Points, in no order, along strands that fork, close into loops and pass close to each other.
Points whose rows are less than 69 apart are linked; no others are. Some points are linked to none.
k212: 14 11 -46 25 -16 0 37 -30 23 6 0 0 -23 -9 28 12 27 7 -14 18 -6 -8 -28 -11 -30 -44 -42 -46 10 2 32 -19 30 4 51 -11 -5 -52 24 -21 14 15 9 -34 -11 13 -11 -19 -4 -6 20
k987: 8 20 41 1 -13 14 8 18 -18 37 -27 -14 3 26 -23 28 -9 -19 -18 41 -20 -35 -6 -13 -26 26 -4 14 -28 -5 -39 45 -33 14 9 -14 -18 -17 -2 -19 -4 14 6 5 27 -6 42 -36 22 7 21
k786: 10 -15 42 4 -2 -32 -2 -19 -26 -13 22 26 8 -1 -12 22 -13 29 17 5 6 -34 2 39 16 12 3 26 -9 -2 -8 -26 10 36 -13 31 23 40 3 -2 -21 -13 -47 22 -41 29 12 34 32 18 27
k124: -8 15 -56 14 -12 26 28 -25 10 0 16 9 -5 -9 48 3 44 20 -13 6 -25 2 -14 0 -19 -47 -14 -28 4 -5 46 -7 26 0 42 -2 10 -44 24 -4 12 15 26 -35 0 19 -21 -21 -7 -19 18
k914: 14 6 -45 33 -6 13 28 -27 10 -2 -13 -5 -17 2 27 20 22 11 -11 17 -9 -11 -14 -8 -32 -43 -39 -41 11 3 32 -12 30 9 49 4 -12 -39 32 -14 5 14 11 -22 4 7 -11 -21 -3 3 12
k640: -15 16 -9 -40 2 0 47 51 -12 4 7 37 3 13 7 -24 40 9 13 -32 -33 34 9 -13 3 -39 -3 -31 3 2 8 -1 12 -6 -12 -40 -1 0 19 17 -18 -22 28 -8 -27 -20 -21 -10 -18 8 -12
k371: -6 16 15 16 5 3 -7 -6 -15 -9 -16 -5 -10 12 -11 12 -14 -9 4 12 19 -19 8 -2 15 21 -4 -10 -23 -12 -20 28 -8 -3 -18 31 -10 0 -19 -3 -20 12 -14 -14 18 -4 16 -2 23 7 -24
k767: -2 -1 -29 42 -1 23 -13 -24 -7 -18 -14 -30 8 -7 9 16 2 11 -8 -2 -10 -6 18 8 -29 -11 -14 -41 -4 4 26 -1 14 -19 22 30 -19 -13 17 3 0 6 15 6 23 -11 -12 -10 -8 7 -13
k970: -11 -4 33 4 -22 23 -11 12 -7 13 -22 -37 8 20 -5 25 7 -10 -52 63 -12 -46 -5 3 -7 44 -22 16 -22 -3 -32 30 -33 -1 3 4 21 4 -29 -16 2 14 -3 12 49 -9 13 -21 35 -2 8
k375: -10 3 -22 13 4 8 -31 -61 16 8 14 -17 38 -17 -2 29 -33 -1 8 -4 1 2 12 -7 -24 24 16 -31 -14 -6 32 -1 -1 -31 9 50 14 -9 -8 -9 14 -14 -22 13 -16 13 0 12 -31 -9 5
k472: -25 -18 27 4 -21 37 -11 -8 13 2 -22 -46 19 12 -14 31 -10 -13 -63 56 -18 -38 9 17 -6 42 -13 -17 -14 -10 -27 10 -16 -2 11 3 25 33 -23 -26 0 -5 -6 19 38 -18 3 -13 9 0 5
k431: 24 28 -29 -22 21 -18 49 38 27 11 5 30 -14 7 1 2 34 7 -25 10 -7 2 -6 -45 -4 -38 -19 -45 2 -6 -1 -17 9 -22 19 -37 0 0 8 11 -15 23 6 -25 -14 -12 -20 -8 -9 -1 3
k849: -8 -3 -30 15 11 26 -32 -50 22 10 17 -8 36 -19 10 35 -37 -13 8 -2 4 -9 9 -7 -22 18 15 -39 -18 1 41 15 -7 -28 11 53 23 -18 -13 -6 16 -1 -28 2 -13 25 -5 -1 -26 -22 5
k658: -9 13 -4 -16 9 6 14 25 -11 20 -4 23 -6 1 13 -27 18 -6 35 -36 -1 52 6 2 17 -16 20 -6 6 21 -2 20 -16 -15 -17 -23 -17 -4 5 8 -1 -10 25 -16 -35 -9 -11 -3 -37 -1 -13
k538: -14 -17 1 -35 -13 -3 38 60 -15 -16 0 40 2 12 -2 -49 25 8 31 -47 -30 28 4 -11 14 -18 -22 -10 11 -14 5 -11 20 9 -44 -55 -15 8 17 18 -2 -25 32 -6 3 1 -25 -7 10 -7 -14
k935: -25 -25 13 8 -15 50 -3 -8 6 7 -21 -44 8 12 -13 37 -11 -11 -59 55 -21 -38 12 16 -12 20 -16 -24 -10 -4 -20 10 -7 1 29 3 16 23 -5 -27 -2 -2 -2 22 52 -25 4 -19 9 3 8
k893: 38 25 -26 -26 8 -29 53 25 38 15 3 25 -12 12 -13 24 24 -10 -42 17 7 -16 7 -59 -20 -28 -25 -34 -2 -17 4 -18 10 -7 15 -22 -19 -2 10 -2 -15 17 -1 -31 1 -10 -16 -16 22 8 3
k661: 39 -23 26 12 13 -68 -21 2 2 -2 23 19 2 -9 -29 -6 -44 18 38 -22 1 -48 -2 -4 8 3 1 68 -1 4 -27 -31 3 29 -22 -19 -1 33 2 16 -10 5 -25 24 -23 7 24 24 -3 -17 3
k984: 3 3 -34 46 2 18 -3 -12 -6 -19 -18 -20 -5 6 16 9 10 16 -8 9 -4 -9 3 5 -24 -26 -23 -35 13 8 21 6 16 -15 25 17 -20 -21 27 0 -4 13 15 -5 24 -10 -12 -18 -10 6 -12
k706: 12 1 -42 34 -6 19 11 -23 -6 -12 -8 -16 -6 2 24 27 17 12 -11 13 -10 -16 4 1 -40 -36 -34 -44 9 5 29 -5 23 2 47 13 -14 -29 28 -6 -1 15 15 -9 14 -3 -12 -22 -2 7 1
k842: 2 -12 27 -4 14 -31 -15 -11 -20 -7 15 4 -12 -19 1 -9 14 30 43 -13 1 -13 2 32 27 -5 13 37 10 13 10 -43 -7 36 -8 34 47 22 5 15 8 8 -36 17 -44 17 -6 32 -7 34 9
k2: 2 13 63 4 -32 -5 -6 -7 -11 3 -15 -17 22 16 -14 29 1 -1 -42 23 -9 -40 -7 21 8 68 -9 23 -35 -2 -27 2 -34 16 -3 11 20 3 -36 -15 -3 2 -11 -5 -4 5 32 14 42 -11 15
k392: -9 3 -45 33 -3 29 -4 -21 -5 -11 7 -16 7 -11 34 3 26 19 -7 -17 -21 6 15 11 -18 -19 0 -22 3 2 47 -1 16 -19 24 24 -10 -27 18 10 12 -1 32 -9 16 0 -25 -19 -13 -14 -7
k312: 18 -35 19 -12 10 -30 -22 9 23 3 17 25 -25 -25 0 -42 -33 14 45 -37 6 0 0 1 30 10 26 60 18 0 -28 -29 7 27 -7 -36 11 22 10 19 6 0 -10 10 -16 10 7 19 -15 -1 1
k748: -4 8 -9 27 10 18 -8 1 -10 -22 -25 -16 -11 19 -6 13 -6 -8 -9 29 15 -20 5 0 -7 -9 -18 -29 -1 -3 -8 27 10 -7 -4 24 -11 -2 -1 -1 -20 16 -10 -3 36 -8 4 -16 17 11 -23
k103: -15 -3 -25 15 1 1 -29 -51 11 1 13 -22 28 -27 6 11 -16 4 0 -16 -2 13 19 1 -22 24 22 -21 -5 -7 39 -16 9 -35 6 42 9 -5 4 3 23 -14 -10 15 -4 1 -14 10 -32 -4 1
k548: -25 -10 -36 0 15 32 -18 -34 14 -3 28 -8 19 -32 21 8 0 -4 -7 -25 2 26 26 -1 -4 11 44 -15 -4 -14 63 -10 0 -28 15 31 15 -16 -3 9 29 -11 6 1 -10 4 -22 7 -34 -23 -4
k408: -3 5 46 -8 -29 -3 -16 -11 1 -3 -8 -25 28 17 -7 35 0 -5 -58 41 -6 -35 0 20 5 60 -9 14 -27 -4 -28 -2 -31 9 -17 11 32 23 -50 -23 0 8 -9 1 -3 10 14 18 38 -11 9
k10: 22 -31 18 -6 18 -43 -28 19 22 3 30 26 -14 -21 -8 -25 -31 21 49 -32 -6 -30 -4 -3 34 1 18 74 16 11 -28 -39 8 32 -9 -27 22 35 9 17 5 7 -17 20 -21 13 6 17 -7 -10 4
k209: -15 -5 -22 6 0 -2 -32 -28 -1 -16 17 -28 7 -29 13 -26 7 11 6 -22 8 35 1 13 -4 9 15 13 12 -2 36 -20 3 -30 -7 25 9 -7 -5 13 27 -8 13 21 11 -1 -23 27 -22 -3 -9
k164: 18 -31 -3 -3 -13 -35 -20 19 -7 4 -6 31 -4 -17 -5 -57 -6 0 34 -55 -4 17 26 -16 25 12 1 34 -2 -18 -26 -17 -7 16 -27 -50 -25 37 -5 9 12 -1 20 -4 4 5 -1 16 9 -16 1
k70: -37 -8 -31 -8 -4 22 -17 -13 -8 -24 23 -8 8 -29 19 -27 14 -5 8 -30 9 55 -11 23 9 -14 23 28 23 13 44 1 12 -23 1 6 3 -16 -8 15 19 -21 33 6 20 -3 -22 18 -6 -27 -17
k549: -29 -13 -35 4 6 30 -15 -29 4 -6 28 -14 20 -32 20 -2 8 5 -6 -33 -6 31 21 9 -4 3 40 -9 0 -7 60 -12 5 -30 15 22 7 -14 0 11 25 -15 22 3 6 -4 -26 7 -26 -24 -7
k652: -5 6 16 -10 -10 -2 -25 -39 23 -18 -7 -30 39 19 -22 24 -44 -4 -48 39 6 -13 -3 31 3 20 4 -17 -5 -4 -24 -6 -3 -7 -9 21 25 47 -32 -30 -2 -8 -26 16 -21 7 14 39 -6 12 18
k887: 3 2 15 -9 16 -32 -16 -22 -20 -9 14 -4 -13 -20 -1 -19 10 20 33 -14 15 3 4 22 23 3 6 29 4 12 13 -38 -14 17 -12 35 43 10 -13 20 16 11 -33 14 -30 13 -7 39 -14 33 1
k203: 17 -1 -10 0 7 11 13 21 4 7 -17 -2 -10 32 -3 35 -5 -29 -32 58 22 -30 -14 -23 -23 -20 -25 -18 12 2 -13 32 18 17 21 -5 -22 -9 4 -20 -19 13 -15 -2 45 -5 12 -31 28 2 5
k818: 34 10 -6 -28 -3 -17 21 31 6 40 -7 3 1 31 -14 42 3 -39 -36 52 17 -29 -6 -48 -43 -15 -14 -16 7 3 -12 18 2 21 16 -17 -31 -10 -1 -22 -18 11 -9 -14 27 -6 19 -34 27 -5 18
k179: 4 -39 37 21 7 -31 -18 13 -20 -14 21 24 2 -7 -8 10 -9 47 40 -7 -12 -47 -6 38 24 -3 -5 46 8 7 0 -30 22 40 -22 27 20 50 28 3 -17 -21 -52 31 -45 24 -7 19 24 6 20
k969: -15 5 -34 26 2 10 -19 -6 -13 -18 0 -17 2 -11 26 -27 18 12 4 -14 1 32 -10 13 6 -12 2 3 16 19 31 5 6 -31 -7 15 -13 -26 2 13 15 0 31 -2 17 -5 -17 2 -19 -15 -17
k558: 12 30 -19 -34 8 -13 60 44 13 11 13 44 -10 11 -1 -9 40 16 -19 -9 -22 9 4 -40 1 -34 -18 -40 1 -14 1 -24 13 -21 13 -36 -3 -3 15 12 -22 7 14 -19 -9 -11 -23 -4 -1 10 3
k636: 11 18 3 4 7 10 4 14 -9 12 -13 3 -7 32 -10 29 -5 -23 -10 37 11 -32 5 -20 -10 0 -11 -10 -10 -5 -25 47 -7 6 -5 9 -21 -7 2 -13 -21 14 -6 -3 38 -3 20 -36 28 4 -7
k4: 32 12 -43 8 19 -14 33 21 40 -2 -16 12 -20 17 2 14 12 -4 -31 38 18 -10 -20 -37 -17 -40 -32 -45 16 0 2 -5 23 -4 23 -21 -15 -13 13 0 -11 20 -9 -24 -6 -8 -13 -24 -9 -3 1
k869: -22 -6 10 -38 -9 10 2 7 7 1 12 14 -17 -21 -11 -35 -1 -22 62 -69 13 75 -2 13 -11 -23 25 35 12 20 -4 11 -1 19 -12 -41 -11 -4 15 5 7 -35 8 3 -46 -11 -4 10 -20 12 -14
k400: 2 -9 -1 -8 4 1 22 31 -1 15 -11 33 -8 2 9 -31 3 4 21 -35 -14 31 21 -17 25 0 22 -11 4 -17 -15 5 -7 -9 -22 -23 -30 16 17 10 -1 -16 29 -13 -18 0 -12 -20 -16 7 -4
k625: -29 11 -10 -32 3 9 -13 -11 -10 -11 31 7 -15 -31 7 -23 19 -29 55 -37 29 70 -26 12 7 -22 13 56 16 31 17 14 -11 -2 -7 -6 10 -25 -13 14 13 -18 11 5 -9 4 -6 21 0 -9 -22
k822: 1 7 22 -4 -6 8 -24 -46 28 -9 -11 -34 41 26 -19 37 -48 0 -53 43 0 -17 -12 36 7 17 3 -5 5 -4 -21 1 -2 -10 -1 18 23 36 -28 -39 0 -15 -25 15 -35 9 19 38 -15 9 29
k337: -3 21 -20 -28 9 1 35 47 -9 13 3 34 1 12 10 -14 40 5 12 -21 -23 36 7 -17 6 -40 4 -29 2 12 0 7 -3 -13 -12 -33 -6 -2 12 14 -14 -9 25 -12 -32 -17 -18 -13 -27 -2 -7
k971: 37 15 -34 -15 15 -20 37 24 44 5 -6 17 -17 16 -7 21 14 -17 -37 33 15 -15 -5 -56 -16 -34 -25 -43 8 -10 -2 -7 17 -3 18 -23 -20 -1 8 -2 -15 19 -11 -26 -3 -12 -11 -23 6 -2 1
k283: 6 -28 21 -13 10 -14 -8 7 19 7 7 24 -24 -24 3 -47 -30 7 48 -43 10 28 -3 7 33 11 36 45 15 -4 -23 -21 4 21 -4 -36 3 17 14 14 11 -8 -5 3 -23 8 8 16 -20 10 0
k633: -22 2 13 10 -15 18 -25 -19 2 -20 -20 -33 17 8 -19 18 -25 -14 -39 31 2 -15 8 20 1 30 -10 -33 -18 -6 -19 4 -5 -12 -8 21 17 33 -28 -20 -11 1 -19 15 25 -14 14 12 15 9 -8
k683: -38 -10 -34 -1 0 31 -17 -19 -4 -18 24 -13 13 -31 23 -14 12 2 -2 -33 2 47 5 18 6 -8 30 10 14 0 55 -9 11 -25 9 14 7 -15 -2 14 23 -23 32 1 13 1 -20 16 -13 -24 -5
k903: -20 1 4 -41 -9 -3 52 58 -13 -10 7 34 -1 18 -1 -35 33 12 22 -46 -38 33 3 -8 5 -34 -7 -21 9 -3 8 -12 23 2 -26 -47 -8 1 22 18 -13 -31 27 -10 -9 -13 -23 -6 -4 10 -15
k127: -2 6 6 -1 16 -7 -14 -7 -20 6 2 -5 -22 -15 11 -32 6 2 34 -27 25 34 -6 12 33 8 11 23 6 17 9 -3 -19 -12 -11 10 4 -14 -14 13 14 11 4 -7 -13 -2 -3 22 -24 8 -17
k687: -23 -2 3 -38 -11 8 16 19 -8 6 8 18 -5 -11 -3 -30 15 -18 49 -66 3 72 5 3 -4 -25 19 11 10 23 1 16 -4 10 -20 -34 -22 -3 9 5 3 -37 24 -10 -49 -19 -10 3 -26 2 -17
k571: 18 8 -33 29 14 8 12 9 7 -15 -25 -2 -19 23 8 20 2 -2 -13 36 14 -12 -10 -12 -17 -36 -28 -36 21 8 2 18 24 -4 18 2 -22 -14 23 -6 -12 21 -4 -10 18 -9 -9 -25 -3 4 -8
k722: -40 -5 -26 -17 -1 17 -18 -15 -6 -26 34 -10 0 -33 12 -29 12 -15 20 -30 20 64 -17 17 7 -18 19 42 24 14 38 4 8 -19 -6 4 14 -19 -12 13 18 -25 22 14 17 3 -19 25 -1 -24 -19
k191: 8 -25 -4 -14 -11 -18 -3 38 -14 -2 -10 38 2 -7 -3 -57 4 1 31 -59 -13 27 20 -15 21 3 -9 14 3 -21 -15 -7 3 11 -36 -49 -22 29 0 10 12 -9 28 -6 7 3 -11 3 10 -14 0
k985: -14 2 37 -4 -23 8 -20 -11 14 -8 -13 -35 26 19 -8 29 -8 -8 -67 46 -6 -34 4 19 1 54 -13 3 -21 -12 -31 2 -21 -1 -19 8 30 29 -48 -22 -1 3 -12 4 12 1 9 8 28 -7 5
k577: 19 11 63 17 -21 -11 -6 13 -10 -1 -41 -15 26 21 -45 1 -42 -12 -19 6 -24 -44 -16 12 -13 50 16 20 -32 -7 -45 17 -18 23 -6 -30 -19 6 -9 -4 -7 -1 -1 6 1 -6 58 -1 6 -13 14
k467: 8 12 66 18 -26 -4 1 6 -11 9 -28 -18 22 23 -32 13 -32 -6 -16 13 -21 -39 -13 15 -2 58 6 23 -32 -6 -42 18 -25 20 -1 -9 -10 -11 -10 -8 -9 -7 0 -1 1 2 57 -6 21 -6 15
k599: -13 -3 19 -28 4 11 1 3 2 14 9 14 -18 -26 0 -39 -6 -11 59 -53 14 62 -6 15 16 -11 31 34 18 21 -6 3 -8 17 0 -36 -5 -9 11 10 10 -20 7 0 -37 -3 3 15 -28 14 -9
k930: 4 -21 11 0 1 -6 6 16 5 7 -7 25 -11 -10 8 -44 -19 1 30 -42 -1 27 18 -8 28 12 31 10 2 -20 -19 0 -4 0 -23 -24 -31 17 11 9 6 -14 18 -11 -17 6 -4 -6 -14 3 -3
k62: 9 -34 39 12 13 -36 -4 6 -8 -13 21 20 -8 -10 -5 -3 -12 41 43 -14 -5 -39 -5 28 32 5 5 46 15 2 -1 -35 20 41 -12 29 29 32 25 12 -9 -12 -47 23 -40 25 0 20 14 17 18
k673: 21 20 32 -16 -8 5 14 23 -13 47 -24 -6 6 34 -29 31 -5 -27 -17 42 -11 -32 1 -25 -46 10 -5 -2 -15 -3 -32 35 -22 21 7 -23 -32 -12 8 -21 -6 11 5 5 27 -4 35 -43 21 10 28
k197: -22 -10 31 0 -21 25 -19 -13 22 -3 -20 -44 24 20 -13 28 -17 -13 -67 53 -16 -35 10 18 -1 46 -9 -11 -13 -9 -34 6 -16 -5 -2 7 29 32 -35 -28 5 -5 -11 9 25 -10 4 -2 13 -3 4
k252: 2 16 -53 10 -21 14 39 -35 22 10 18 11 -17 -16 44 4 39 16 -14 12 -17 -1 -30 -7 -28 -49 -31 -39 2 -6 38 -16 27 0 49 -8 11 -51 17 -19 16 19 17 -36 -7 25 -19 -19 -2 -16 24
k68: 3 14 65 13 -31 -5 2 0 -14 9 -22 -19 22 17 -22 21 -12 -6 -32 20 -15 -38 -15 17 6 68 -1 24 -35 -5 -32 12 -34 15 0 3 8 -12 -23 -11 -5 -4 -5 -1 -1 3 43 7 34 -7 15
k336: 11 7 -36 40 11 14 4 4 -2 -22 -24 -11 -15 17 12 10 6 8 -7 19 5 -7 -5 -3 -14 -30 -22 -34 16 9 12 14 20 -14 15 14 -24 -21 25 -1 -6 21 11 -7 19 -9 -9 -23 -9 5 -15
k889: 6 21 22 9 -2 6 4 3 -14 15 -18 -2 -1 29 -16 25 -15 -17 2 22 1 -27 9 -13 -6 23 1 -4 -31 -13 -30 41 -15 8 -9 11 -24 -11 -1 -13 -20 4 -4 -7 23 2 33 -35 30 3 -10
k282: 10 12 -12 -5 19 4 29 34 -1 15 -11 32 -10 15 8 -11 18 6 10 -13 -9 21 21 -20 20 -12 15 -24 5 -10 -13 8 -12 -17 -19 -13 -26 7 17 7 -4 1 25 -19 -17 -5 -15 -24 -21 6 -7
k653: -17 -13 -35 7 17 29 -26 -38 20 5 26 -6 22 -30 24 19 -13 -3 0 -17 4 12 23 -8 -11 14 41 -26 -11 -13 63 -2 -7 -31 9 41 17 -17 -12 7 25 -1 -9 -4 -15 16 -23 0 -41 -25 -3
k494: 0 19 23 13 -1 1 -1 -4 -19 5 -14 1 -4 20 -12 20 -16 -17 2 11 8 -23 8 -9 4 28 5 -1 -29 -16 -26 35 -17 7 -18 23 -15 -8 -9 -7 -24 3 -11 -10 20 2 29 -19 30 4 -15
k8: 26 8 -38 16 21 -4 25 14 28 -10 -18 5 -22 21 7 13 8 -2 -20 38 16 -11 -18 -26 -18 -41 -29 -38 21 5 1 4 29 -6 18 -11 -20 -16 24 -2 -10 25 -6 -15 3 -7 -12 -26 -8 -2 -1
k597: -9 0 -33 36 -2 26 -22 -31 -6 -13 0 -26 11 -15 22 10 8 15 -6 -16 -15 -1 23 5 -29 -6 1 -31 -1 -2 40 -4 9 -24 21 34 -14 -16 15 8 6 -2 20 2 15 -5 -18 -15 -14 -7 -9
k76: -5 8 -51 24 -10 28 13 -21 -2 -5 10 -1 2 -4 41 6 35 23 -9 -2 -25 2 4 6 -20 -36 -12 -26 6 0 47 -3 20 -7 37 11 -3 -34 27 4 11 6 35 -21 9 9 -21 -21 -10 -17 10
k853: 18 27 -14 -33 3 -25 72 30 24 10 12 36 -11 8 -12 -3 29 13 -31 -3 -18 -5 -1 -49 -5 -23 -26 -36 -3 -22 3 -37 10 -19 17 -32 -18 -6 17 7 -13 5 19 -25 9 -5 -16 -5 26 15 5
k988: -18 7 11 12 -11 14 -24 -12 -6 -21 -17 -26 9 10 -13 18 -17 -13 -26 24 10 -18 7 12 4 27 -13 -29 -18 -8 -21 13 -1 -9 -11 24 11 23 -26 -16 -22 7 -17 6 30 -13 13 9 23 9 -17
k326: -12 -4 -24 15 -1 -2 -31 -42 4 -10 11 -27 21 -29 7 -8 -6 11 -1 -19 2 26 16 4 -14 16 19 -7 1 -8 39 -19 8 -32 2 36 1 -6 1 10 26 -15 1 19 4 -2 -19 18 -29 -1 -5
k645: 38 -24 37 21 3 -61 -10 -4 -2 -12 23 17 3 -3 -28 0 -51 20 29 -13 3 -46 -14 8 10 14 2 60 -2 2 -21 -21 12 26 -20 -1 2 18 5 10 -17 -6 -32 23 -25 12 33 27 15 -15 11
k443: -13 6 14 -13 13 -7 -6 -11 -14 10 12 3 -25 -27 4 -34 8 -2 47 -33 21 41 -11 20 35 2 20 40 12 19 6 -7 -20 3 -1 4 16 -17 -8 14 15 2 -4 0 -18 4 3 25 -23 20 -10
k746: 31 26 -13 -30 -1 -30 63 24 30 13 8 29 -9 12 -14 11 26 4 -39 4 -11 -10 8 -57 -14 -20 -29 -32 -3 -24 5 -38 5 -12 17 -26 -28 -7 19 6 -13 8 17 -25 9 -3 -16 -11 32 16 3
k457: -5 10 -1 9 18 1 -8 2 -15 6 -7 2 -20 -12 13 -32 8 3 31 -22 23 37 -1 7 31 0 10 10 6 15 5 10 -20 -19 -14 9 -8 -16 -13 15 9 10 14 -15 -10 -1 -7 11 -30 4 -23
k412: -19 7 2 -28 5 10 12 23 -12 16 3 19 -4 -7 8 -28 19 -16 45 -47 3 65 3 3 11 -22 23 3 9 22 -1 20 -13 -1 -18 -29 -16 -9 4 7 2 -25 25 -12 -44 -12 -9 0 -33 0 -15
k154: 0 25 -30 -13 17 2 21 40 -2 8 -2 29 -2 11 17 -17 38 4 12 -4 -13 30 -1 -13 7 -39 5 -31 6 17 0 15 -3 -22 -7 -27 -2 -5 10 17 -11 5 28 -15 -28 -15 -20 -16 -33 -12 -8
k626: -9 -29 9 2 -9 34 5 16 -9 16 -19 -30 -9 23 -3 32 -2 -16 -59 70 2 -35 -11 -4 -18 6 -26 -6 4 0 -16 24 5 10 32 -1 -2 -2 -8 -27 -3 8 -4 18 71 -19 9 -25 30 4 23
k958: 0 -22 -2 -22 -11 -8 14 47 -15 -7 -8 41 6 1 2 -57 16 3 32 -52 -23 30 13 -12 21 -6 -12 1 8 -15 -7 -8 12 7 -40 -54 -20 19 8 12 8 -18 32 -2 7 4 -20 -2 12 -11 -6
k274: 18 -23 48 15 -4 -42 1 -12 -21 -12 24 25 11 2 -16 15 -22 27 18 0 3 -39 -9 35 14 20 2 41 -5 -4 -12 -26 14 33 -15 19 17 28 9 -2 -21 -21 -41 27 -35 20 24 32 37 4 29
k758: -1 12 50 6 -25 16 -3 11 -16 20 -24 -30 8 21 -11 28 8 -9 -39 45 -19 -44 -5 1 -6 49 -17 25 -33 1 -42 34 -43 7 3 6 16 -11 -29 -14 1 16 0 0 30 -3 27 -17 34 -1 9
k586: -18 16 6 -27 8 -2 -14 -13 -13 5 25 5 -23 -31 5 -32 16 -13 54 -34 23 59 -23 19 20 -10 14 54 14 30 12 -1 -17 3 0 -1 18 -26 -11 13 18 -3 4 8 -15 4 1 25 -10 8 -14
k921: -2 7 6 -8 9 -27 -24 -25 -17 -10 11 -13 -15 -22 3 -30 12 15 26 -14 21 21 -3 17 20 7 7 26 3 9 16 -28 -14 1 -13 29 33 -2 -19 15 18 14 -19 13 -14 4 -8 38 -16 24 -5
k292: -14 6 17 -3 -16 5 -30 -33 13 -23 -13 -26 31 12 -21 20 -32 -7 -45 35 7 -14 4 25 5 25 -3 -27 -13 -8 -21 -7 -4 -8 -18 20 23 42 -35 -25 -9 1 -24 13 1 -4 15 32 6 10 6
k353: 26 2 -16 -18 3 -5 21 25 15 24 -10 4 -6 34 -7 39 -6 -39 -38 60 25 -28 -18 -37 -33 -20 -22 -22 14 4 -12 27 13 17 17 -10 -25 -12 2 -26 -19 11 -13 -12 33 -7 14 -33 28 -6 13
k32: -8 11 -12 3 20 4 4 18 -14 12 -8 14 -14 1 15 -26 17 -1 29 -17 13 36 0 2 29 -11 12 -3 9 17 1 16 -20 -20 -14 -6 -17 -12 0 12 3 5 22 -21 -20 -4 -8 -7 -36 -3 -19
k465: 7 15 -8 17 16 15 -1 10 -9 -11 -23 -5 -12 29 -3 20 -4 -15 -9 33 18 -25 3 -13 -3 -8 -18 -23 -2 -6 -16 40 6 -2 -5 18 -18 -2 2 -7 -21 18 -11 -7 37 -3 10 -28 20 5 -19
k898: -5 -15 21 -25 5 0 -10 7 13 8 6 20 -23 -26 1 -49 -20 -4 55 -51 13 50 -3 13 24 -2 36 39 19 11 -15 -8 3 22 0 -44 3 8 13 10 10 -16 0 2 -31 4 4 18 -21 14 -2
k358: -13 4 -20 -5 2 -5 -33 -27 -7 -14 21 -26 3 -35 12 -32 13 8 11 -23 15 44 -10 16 8 2 15 26 16 6 35 -15 0 -22 -7 18 18 -7 -15 17 29 -4 8 23 10 -1 -18 31 -19 -3 -10
k886: -20 -34 11 4 -12 45 3 2 -2 11 -19 -40 -3 14 -3 35 -4 -12 -66 64 -9 -40 6 9 -15 15 -16 -16 -2 -2 -17 16 -6 4 34 0 7 14 -5 -26 -4 1 -2 23 65 -24 4 -23 20 5 15
k395: 5 -24 34 6 13 -28 -7 -4 -18 -11 18 15 -14 -11 -1 -6 3 39 42 -14 -1 -26 3 29 29 0 9 38 10 7 4 -42 9 40 -8 28 36 25 19 12 2 -3 -43 20 -45 21 -2 24 4 31 15
k279: -6 5 -6 -10 4 -22 -30 -25 -13 -10 14 -24 -9 -30 6 -32 16 10 22 -17 18 32 -5 16 16 4 9 28 9 9 21 -25 -10 -10 -16 22 30 -2 -20 17 28 14 -10 21 -2 4 -13 36 -20 15 -12
k310: 4 22 50 8 -20 15 4 15 -17 27 -26 -23 9 25 -20 21 -6 -16 -21 37 -21 -41 -7 -3 -15 44 -3 21 -33 -3 -42 41 -40 13 7 -7 -5 -19 -10 -11 -6 11 6 -2 22 -3 42 -30 25 0 13
k501: 13 20 -25 1 26 2 25 33 2 7 -8 26 -11 20 13 -5 24 7 8 4 -2 16 11 -22 16 -27 5 -28 4 1 -7 15 -11 -21 -12 -11 -16 -1 13 14 -8 15 18 -19 -21 -7 -16 -23 -25 1 -9
k881: 30 -20 45 19 -5 -52 -5 -9 -8 -16 20 18 11 4 -30 7 -46 18 17 -6 6 -43 -20 21 8 25 0 48 -6 -2 -21 -17 13 29 -18 4 3 12 4 7 -21 -16 -34 22 -24 13 37 32 27 -8 19
k198: 19 -31 5 -2 -1 -26 -13 8 10 4 -6 27 -10 -17 3 -52 -24 5 27 -43 0 13 21 -15 26 20 26 29 -1 -22 -26 -16 -5 10 -23 -38 -26 25 3 15 15 -6 14 -5 -10 8 1 6 -5 -7 3
k711: -13 10 2 22 6 10 -20 -9 -13 -24 -21 -23 -3 7 -9 6 -13 -5 -8 14 20 -15 5 8 4 12 -14 -26 -10 -4 -10 19 3 -16 -13 33 -3 10 -16 -6 -18 14 -17 2 27 -10 7 4 13 14 -28
k857: 29 -32 23 10 17 -50 -27 14 16 -2 32 19 -6 -14 -16 -15 -38 27 47 -24 -2 -42 -9 -3 25 -1 10 73 11 7 -27 -36 10 33 -17 -15 15 33 11 18 -3 8 -23 20 -24 16 10 17 1 -12 5
k230: -42 -3 -23 -27 1 16 -21 -13 -4 -29 37 1 -5 -36 5 -25 15 -25 38 -33 26 71 -26 16 2 -30 16 51 22 16 30 8 8 -10 -5 1 18 -19 -15 16 14 -29 13 14 11 6 -17 26 6 -19 -24
k595: 26 17 13 -24 -7 -5 22 28 -4 46 -12 0 5 34 -23 40 1 -35 -29 49 1 -29 -1 -42 -47 -7 -11 -9 -5 3 -22 25 -13 21 11 -18 -34 -11 4 -22 -9 14 1 -1 26 -7 29 -38 26 8 28
k119: 2 5 14 -4 0 -24 -29 -36 -14 -25 -1 -13 11 0 -16 4 -18 9 -4 11 24 -3 2 20 0 12 1 -15 -14 -6 -6 -18 1 -2 -23 35 26 33 -31 -3 -9 11 -39 15 -14 8 4 47 2 20 0
k664: -11 -12 -35 11 15 31 -31 -39 21 6 23 -7 24 -25 21 30 -25 -12 3 -10 8 1 15 -11 -20 14 31 -35 -14 -11 55 11 -10 -27 8 48 25 -20 -11 3 16 9 -18 -3 -16 21 -21 -6 -37 -22 -6
k778: -1 -16 -5 3 -5 27 13 18 -3 12 -20 -17 -9 27 0 35 -7 -21 -45 60 13 -32 -17 -10 -21 -11 -28 -13 14 7 -15 29 16 14 31 -3 -13 -9 -1 -25 -17 13 -9 6 59 -12 13 -26 32 0 12

How many points has the smallest loop of links through each point below? Write 0 if it is on no loop.
k903: 13
k76: 10
k465: 7
k595: 0

A fork is a point with three links, a tip a point with one. Leave the first point through the second and follow the links. Name the first fork or tip that comes.
k124, k252: k984
k571, k8: k431
k985, k408: k577
k921, k887: k179
k652, k292: k711
k203, k353: k970
k599, k898: k786
k633, k292: k822

Name the points in between on the shortest way along the links from the first point to the second, in order.
k673, k472: k595 > k818 > k353 > k203 > k778 > k626 > k886 > k935
k889, k748: k636 > k465
k857, k274: k661 > k645 > k881
k371, k652: k711 > k988 > k633 > k292
k893, k336: k971 > k4 > k8 > k571
k212, k76: k252 > k124
